Each scene shows the same named points in several views. A view is turned or mirrored, shifted and resized as a whole, has a little noise and may leave points out.

Scene 1
View 1
(224): [-0.76  1.98  1.13 -0.92 -0.37 -2.55  2.18  0.29 -0.53]
(183): [ 2.31  2.50  0.28 -2.51  0.60 -1.57  1.12  1.02  1.52]
(65): [-1.46  3.34  0.59 -3.00  2.44 -2.93  3.28  2.11  1.33]
(155): [-2.10  3.28  2.91  0.35 -4.48 -1.19  5.78 -2.68 -1.66]
(181): [ 4.66 -1.33  0.56  0.92 -0.34 -1.98 -6.18 -0.03 -1.51]
(27): [-1.70  1.75  3.35  1.69 -5.57 -1.36  3.83 -3.57 -2.75]
(190): [ 3.60  3.72 -0.38 -3.70 -2.41  0.88  4.02 -0.72  2.67]
(159): [-4.36  2.06  2.77  1.08 -0.77 -3.80  3.62 -0.27 -2.80]
(204): [ 1.69  1.74  0.77 -0.93 -0.61 -1.46  0.35 -0.08  0.04]
(152): [ 3.18  0.84  0.83 -0.61 -2.11 -0.83 -0.53 -1.31 -0.43]
(86): [ 0.92  0.87  0.87 -0.63  0.97 -3.01 -1.72  1.16 -0.56]
(203): [-0.80  2.80  1.30 -1.17 -1.41 -2.16  3.73 -0.34 -0.12]
(135): [ 1.34  0.56  1.22  0.41 -1.54 -2.04 -0.72 -1.08 -1.32]
View 2
(86): [-0.98 -1.21  1.08  0.64 -0.71  0.83  1.32 -0.34 -0.88]
(203): [-0.82  0.48 -0.46  0.26  0.22 -1.12 -2.67 -0.63  0.51]
(27): [-0.79 -0.31  1.76  3.13  0.76 -3.92 -4.43  2.57  2.11]
(204): [-1.18 -0.61  0.37  1.12  0.85 -0.06 -0.43  0.20 -0.88]
(181): [-1.47 -2.93  3.33  2.97  0.02  1.13  3.61  1.70 -1.97]
(159): [-0.50  0.44  0.90 -0.41 -2.74 -1.12 -2.15 -0.51  2.88]
(65): [-0.83  0.36 -0.74 -0.19  0.03 -0.01 -1.34 -1.14 -0.24]
(135): [-1.05 -1.24  1.73  1.78 -0.05 -0.51 -0.13  0.93 -0.35]
(224): [-0.81  0.12 -0.09  0.07 -0.15 -0.59 -1.41 -0.51  0.48]
(155): [-0.70  0.76  0.35  1.12 -0.25 -3.07 -4.40  0.87  2.10]
(152): [-1.45 -1.39  2.16  3.29  1.61 -1.65 -1.06  2.15 -0.79]
(190): [-1.16  0.55 -1.41  1.70  4.00 -1.38 -2.83  0.03 -2.26]
(183): [-1.38 -0.29 -0.82  0.65  1.24  0.55 -0.40 -0.82 -1.87]
View 3
(86): [ 2.62  0.82  1.41  0.09 -1.39 -0.50 -0.15 -0.55 -0.90]
(135): [ 0.40 -1.36 -0.43 -0.12 -0.94 -0.40  0.74 -1.27 -0.99]
(155): [-5.63 -0.63 -4.18 -0.11 -3.07 -1.31  1.34 -1.05 -2.92]
(181): [ 5.66 -3.50  2.24 -1.07  1.25  0.95  0.84 -2.42  0.44]
(203): [-2.22  0.68 -1.76  0.84 -2.89 -1.67  0.65  0.63 -2.71]
(204): [ 0.79 -0.40 -0.06  1.15 -1.68 -1.19  1.01  0.44 -1.96]
(159): [-3.08  3.32 -2.87 -1.40 -3.65 -0.75 -1.04 -2.41 -1.31]
(224): [-1.10  1.09 -1.24  0.51 -2.64 -1.37  0.11 -0.02 -2.30]
(190): [ 0.17 -2.67  0.39  2.83 -1.04 -2.35  2.24  2.84 -3.68]
(27): [-4.90 -2.36 -4.12 -1.39 -1.80 -0.36  1.11 -2.70 -1.94]
View 4
(204): [ 1.65  0.88 -2.55 -0.89  0.95 -0.50  0.09  0.41  0.54]
(183): [ 0.31  1.05 -4.43 -0.47  0.63  0.44  1.86  0.38 -0.59]
(27): [ 4.10  3.01  5.41 -5.05 -1.89 -0.73 -0.21  1.34  0.44]
(181): [ 3.84 -2.26 -3.25  2.57  3.96 -3.94 -5.35  0.91  2.94]
(190): [-2.12  1.73 -1.14 -0.20 -2.78  0.66  3.09 -2.72 -0.96]
(203): [ 1.98  2.54 -0.97 -3.62 -0.33  1.24  2.40  1.14 -0.88]
(86): [ 3.10  0.09 -4.79 -0.78  2.75 -1.10 -0.36  2.34  1.21]
(155): [ 2.78  3.70  4.05 -5.94 -2.39  0.19  2.00  1.57 -0.87]
(65): [ 2.10  2.56 -3.54 -3.40  0.75  0.99  2.70  2.19 -0.46]
(135): [ 2.24  1.14  0.94 -1.91 -0.71 -1.08 -0.76  0.10  0.52]
(224): [ 2.94  2.25 -2.33 -3.43  0.31  0.28  1.50  2.33  0.08]
(152): [ 1.75  0.17 -1.09  0.18  0.50 -1.68 -1.20 -0.42  0.93]

In a view up to two points have been moved. Name them for each view, in the order of its rows, or write -.
view 1 | (65)
view 2 | (27), (152)
view 3 | (190)
view 4 | (135)
